Points, in no order, along strands that fork, close into loops and pass close to each other.
Points whose rows are less than 72.8 apart are linked; no others are.
<693>: [  4   3  -4   9  36 -12   3 -16   7 -17 -29 -35  -4  -7   5   2  -6 -30
  29 -26 -26  17]
<244>: [-15  27  50 -31  -5  11  12  22  22 -18  33  -4  21  16   3  -2  12   3
 -30 -29  34  18]
<690>: [-14   7 -18  12 -15 -16  -9 -16 -34  17  28   8  19   4   3   6  36   7
 -63  -4  15  -6]
<338>: [-15  63  42  -4   1  14  22  25   2 -14 -11 -28   4   4  11  20 -14   6
  -7 -49   8  43]
<785>: [-13  38   4 -17 -25 -22 -14  13  -5  -7  15 -36   9  -8  -4 -16  32  23
 -49 -13  15  29]
<399>: [ 22 -19 -19   1  27  -6  30   5  21  28 -11  -2 -23  25  17   0   8 -22
  16  26 -14 -20]
<803>: [ 10  27 -14  -3 -27 -35  20   6 -27   3  -6   0  -7  -1 -30  10 -34 -10
  24  -7  27 -35]
<73>: [ 46  -9 -24 -13  24 -29  -8  -8  -1  11   3 -24  -8  17  -5  14  -1 -18
  10 -10  -5   2]
<754>: [-15  28   1  -2  -9  -1  -2  13 -23  12  10 -29  12  13 -18  19   1  -3
   7 -17 -11   5]
<485>: [ -6   8  28   7  -3  -1 -30 -27  16 -17  -9  -1   7 -21  -1 -26   7  19
   1  -1  14  45]
<108>: [ 41  17 -37  12 -12 -10  27   7 -24   8  14   0 -23  20   7  10  -2  -2
  20  19   9  -8]
<265>: [-22  15  30 -33  -7   2  -7  31  15 -29  45   1  17   7 -22  -4  20  17
 -17 -18  20   1]
<872>: [ 16 -18  17  -4 -16  28 -19   6  18 -31   0  21   4  11  -1  10   2   0
   3  -3  11   3]
<18>: [ 30 -30 -21   9  24 -16  21  11  11  26  -5   7 -31  22  17   8  12 -12
  -7  51  15 -23]
<275>: [  6 -33   6   9 -22  20  14 -19  16  -4   3  30  -3   8  -6  21 -40  11
 -12  14   9 -35]
<132>: [ 11   7  24  10 -16   5 -28 -25  16 -11   5  14  -6 -10   5 -25  29   9
 -42  11  34  36]
<421>: [-22   6 -20  11 -37 -17   4 -24 -12 -12   0  -2   0 -13 -42   1 -36  15
  11  -6 -17 -14]
<576>: [  8   4  -7  -5  -7  10  16  14 -13   2 -10 -27   1  15   7  20 -12 -14
  17 -24 -14   3]
<579>: [ -3 -25  17  18  -9  24  14  32   7   4 -27  -8  -2   5  11   0  14  -3
  40  20 -12 -12]
<863>: [  4 -19 -25  20  25  -6  38 -37  -1 -27 -15 -20   2 -11  16  -4 -28 -22
  13  21   0 -12]
<531>: [ 15 -51  13   8  38   8  25  -6  19   1 -16  27 -18  -4  19   2 -21 -16
  11   9 -31 -37]
<148>: [  2  20 -21  -4   4 -14 -24   1   9  38  18  12  31  -4 -11   3  19   9
 -21  24  -6 -36]
<484>: [-35 -19  -9  -6 -22  -8 -18  -6 -10  43  -9  -1  -8   1 -11 -21  15  16
 -19  -9  -9  20]
<836>: [  2   3 -14   0  12  -8 -31 -31  14  27  10  -5  21   2 -13   0   7   1
 -19  -2 -13   2]
<837>: [-22  10 -26  -9 -23 -21 -17   4 -13   0  15 -14  21  -1 -12   0  17  14
 -42  -7  13   2]
<875>: [  5 -43   8  31  -5  21  17 -25  -2  -8  -2  27 -16   5  -1   8 -17  -8
   6  31   9 -22]
<34>: [-12  34 -49  16 -44 -25   4  -9 -17  -4  11   3  -4   1 -31   9 -12  18
 -11  -7  -2  -6]
<378>: [-35 -20  24  12  -3  23   1  -2  21  33 -31 -10   3   2  23  -7   5   9
  -1   2  12  27]
<125>: [ -8  40 -13 -14  -5  -7   5  11 -38 -25  21 -23  -1   2 -40  22 -13 -15
  -6 -24 -12  -1]
<628>: [ 34  10  22 -17  18  10 -15   5  -4   1  15   4  -4   2  17 -19  25  -5
   9   7  11  23]
<860>: [-18 -18  -4 -11  27  21  -8   4  30  37 -20   2  11  -6  29   0  -5   4
  -9  17   4   4]
<257>: [-29   4  19 -40  -2  15  -7  36  15 -22   1  -6  22 -13   3  -7  -8  15
   1 -32 -27  -6]
<651>: [  5 -24  25   9  45  12  -8   3  19  -7 -14  -1  12 -16  38  -3 -19  29
  21 -25 -31   7]
<520>: [  1 -28  16  10  -7  25 -20 -14  15   7  -8 -10 -45 -12   7  -9  24  -1
 -43  35  -7  22]
<307>: [  6  12   8  15   6  29  14   9 -12 -29  -6  -5  -1   6  27  16 -14 -17
  21 -37  -4  19]
<15>: [-20 -10  -7  -3   1  -1 -17 -13 -20  23  21  23  15  -6   6   1  23 -12
 -68  14  26 -14]
<52>: [  2 -13  -5  16  -3   2  16   6  22   4 -28   1   1  -3  -1   2 -11  -2
  44  18 -19 -30]
<859>: [-26  28 -13   3 -30 -30  30 -17 -28  -4   2   4  -8 -13 -32  -1 -54   8
  14 -15  12 -29]
<674>: [ 27  27  39  -1  18  15   2  10  21  -9 -12  -6  -1  -4  28 -18  22  -8
  32  -6  -2  28]
<366>: [  6   0   6 -35  11   6 -17  23   3 -11   1   2  24 -19  -1  -5  -7  14
  23   0 -28 -18]
<890>: [  3 -11   6  13  32  16   0 -10   7  -5  -1   8  26  -8  19  18 -36  19
  18 -27 -35 -12]
<424>: [ 35  20 -43   7  17 -23  15 -10  -7  18  14  -6 -15  19   0  21 -22  10
  17  -2  -6   2]
<606>: [ 12  -3   0   0  18   5 -17 -14  38  -6 -23 -29  10   0   0   0  11 -31
  15  -5 -16   3]
<240>: [-15  -1 -18 -10 -19 -10   3  17 -14  24  -8  30  -6   8 -18  -2  -8 -14
  35 -19   5   0]
<696>: [-16  47  39  20  10  28   9  14 -11 -35  -9  -6   7   0   9  27 -18 -15
   8 -56   3  24]
<641>: [ 14   9 -23  12  36 -25  23  -2 -12   1 -18 -22 -32  13   1   3   0 -35
  43 -16 -24  17]
<427>: [  5 -12 -23  -7  21   8   7 -26  -6 -17  -2 -11   7 -20  10  -9 -23  -2
   5   9 -25   0]
<102>: [  4 -27  -3  21   8   6  -3 -25   1 -24  -9  20 -18   4   3  -4  -8  -3
  28 -14  -2  26]
<237>: [  1  15 -31  18 -17  -1 -29 -12  -5  -3  19  32   2 -18 -11 -16  29  29
 -21  30  -9  -3]
<688>: [-15  17  32 -26 -15 -12  -7   7  -7  23  12 -25   8 -11   4 -29  29  13
 -53  -1  16  26]
<222>: [-26  -8  22 -28   2  -8 -25   6 -14  32   8  11  -1 -17   8 -19  34 -12
 -68   7  31   6]
<264>: [ -9  12  41 -26  -7  17 -24  19  -1 -24  32   7  15  -9 -19 -21  37  -7
 -23  17  13  -9]
<163>: [  7  -9  -3  -9  -4  23 -15  13  -3  -9   3   5  -3  -9  17  -1  21  -2
 -32  42  30   1]
<325>: [ -7  -8  28  22  14  -1 -17 -29  -2  -9  -9  12  -5  -3   2 -14   1   2
  29 -18  15  45]
<762>: [ -7  30 -53  12 -33 -20  -7 -21  -8   0  20  32   0 -17 -19 -16  13  15
 -26   7 -15 -18]
<583>: [-22  33   9  -8 -14 -20 -18  37 -24  -5   9 -24  21   8 -31  19  12  12
   8 -14  18   2]
<735>: [  5 -17 -14  12  39 -23  32   5  15  -6 -20  -2 -32  29  16 -16  12 -21
  40  12 -35   3]
<891>: [ 18 -26   6  -6  -8  15 -13  -6   3 -42  -5   1  -6   0  10   7 -18  20
   2 -22   8  30]
<302>: [ -8 -27   5 -23   6   8  -4  -3  -1   2   6   0  20  -1  -2  16 -43  25
  -8 -29 -31 -17]
<700>: [ 15  10 -18   4  -9 -18  -4   1  -6  27  13  28   8  -1 -15  -4   6   3
  10  31   9 -37]
<25>: [ -8 -25  -3 -10 -18  29 -12   5  15 -18   2  27   4  -2  -2  12 -10   8
 -26  22  16 -10]
<611>: [-13 -27 -16  15 -26  -7  -8 -11 -15  19  -1   9  -9   3 -13  -4   1  22
  -1  11  -1   6]
<106>: [ 25 -43   6   5  19 -17  24 -12   4   0 -14  -3 -20   8  -3   0 -20 -15
  28 -16 -40 -25]
<672>: [ -1   1  10  22  -9  15 -30 -29   6  15   5  20 -21 -13   7 -18  48  -6
 -51  19   9  17]
<212>: [ 31   3 -19 -10  20  -1  -5   5   5  11  -1  -2  -9  12  22  -6  22 -21
   4   4  17  19]
<827>: [ 25 -23   2 -12   2  -2  20   9 -25  -9  -8 -23  -9  -3   3   8 -24 -11
  23 -27 -41 -17]
<444>: [-23  25   1 -30   2 -10  -9  43  -5 -14  29   9  18   9 -22  16  -4  21
  10 -21  14   1]
<577>: [ 15  53 -20   1  -9 -27  18   0 -44 -20   7 -17  -8 -13 -40  15 -28 -19
  11  -2   9 -27]
<20>: [-49  11  19   7 -16   3  -6   2  -5  29 -14 -12  11   2  -2 -13   9   8
   6 -17  10  32]
<563>: [  6  -6 -15 -26  -6   0  -1   1 -14 -27   6 -10  18 -18  -7  -5 -17  -4
  -4  18  -3 -23]
<744>: [-11  -6 -10   1 -27   7  27  14  -8  -4 -17  26  -3  -6  -3  -8 -21 -14
  36   5  -1 -24]
<627>: [  6 -27  -9  41   2  -1  24 -42   3 -21  -7   6  -6   6  -3   1 -12 -30
  11  24  14 -15]
<488>: [ 19 -23  -9 -13  15   1 -18  18   0   2 -11   0  -4 -26  12   2  18 -21
 -28  60  26 -21]
<667>: [-18  47  40 -21 -10  11  25  24  11  -4  22 -17   8  18   9   4   1   8
 -20 -42  14  35]
<76>: [  5   5  51  16  15  19   2  12  27  -2 -20 -18  10  -6  30  -9  13  19
  33   4  -5  21]
<432>: [-11  12 -11  -8 -25  -8 -10  15   1  18  13  40  11  14 -30   3   4  -9
  17  -4  10 -24]
<218>: [  8 -22  32  16   9  23   6  23  28  -1 -28 -20 -16   6  23  -6  28   4
  23  27  -7   8]
<778>: [ -5 -48  11   1  42   3   3  -4  21  29 -22   9   2  -5  14   8 -12  -9
   8  25  -6 -26]
<465>: [ 40  -3 -33  11  -5 -28  38   1 -10  18  -2  -3 -21  17  16   5  -6  -6
   6  31  33 -31]
<729>: [  0   0 -27  26  -1   9 -13 -20  -5  13  12  26 -16   0   7 -15  22  25
  -1  25  -5  22]
<284>: [ -9  -5 -15 -19 -11  -1 -19 -16  10   8  18   2  12  14 -19  12 -22  20
 -21 -24 -20   3]

How many points has the smallest loop of links through each point below? Write 0 if it is on no loop.
<244>: 10
<577>: 20
<837>: 6
<399>: 0

A tip is a point with one link. Name the tips that can be reached along the links from each point below, in the order of the rows.
<872>: <257>, <520>, <488>
<744>: <651>, <606>
<265>: <264>

Name the points in between on the shortest way along the links from the first point to the second, in order.
<700> / <399>: <432>, <240>, <744>, <52>, <579>, <218>, <76>, <674>, <628>, <212>, <73>, <424>, <108>, <465>, <18>
<563> / <325>: <427>, <863>, <627>, <875>, <275>, <25>, <872>, <891>, <102>
<667> / <778>: <338>, <696>, <307>, <576>, <827>, <106>, <531>
<264> / <34>: <265>, <444>, <583>, <754>, <125>, <577>, <803>, <859>, <421>
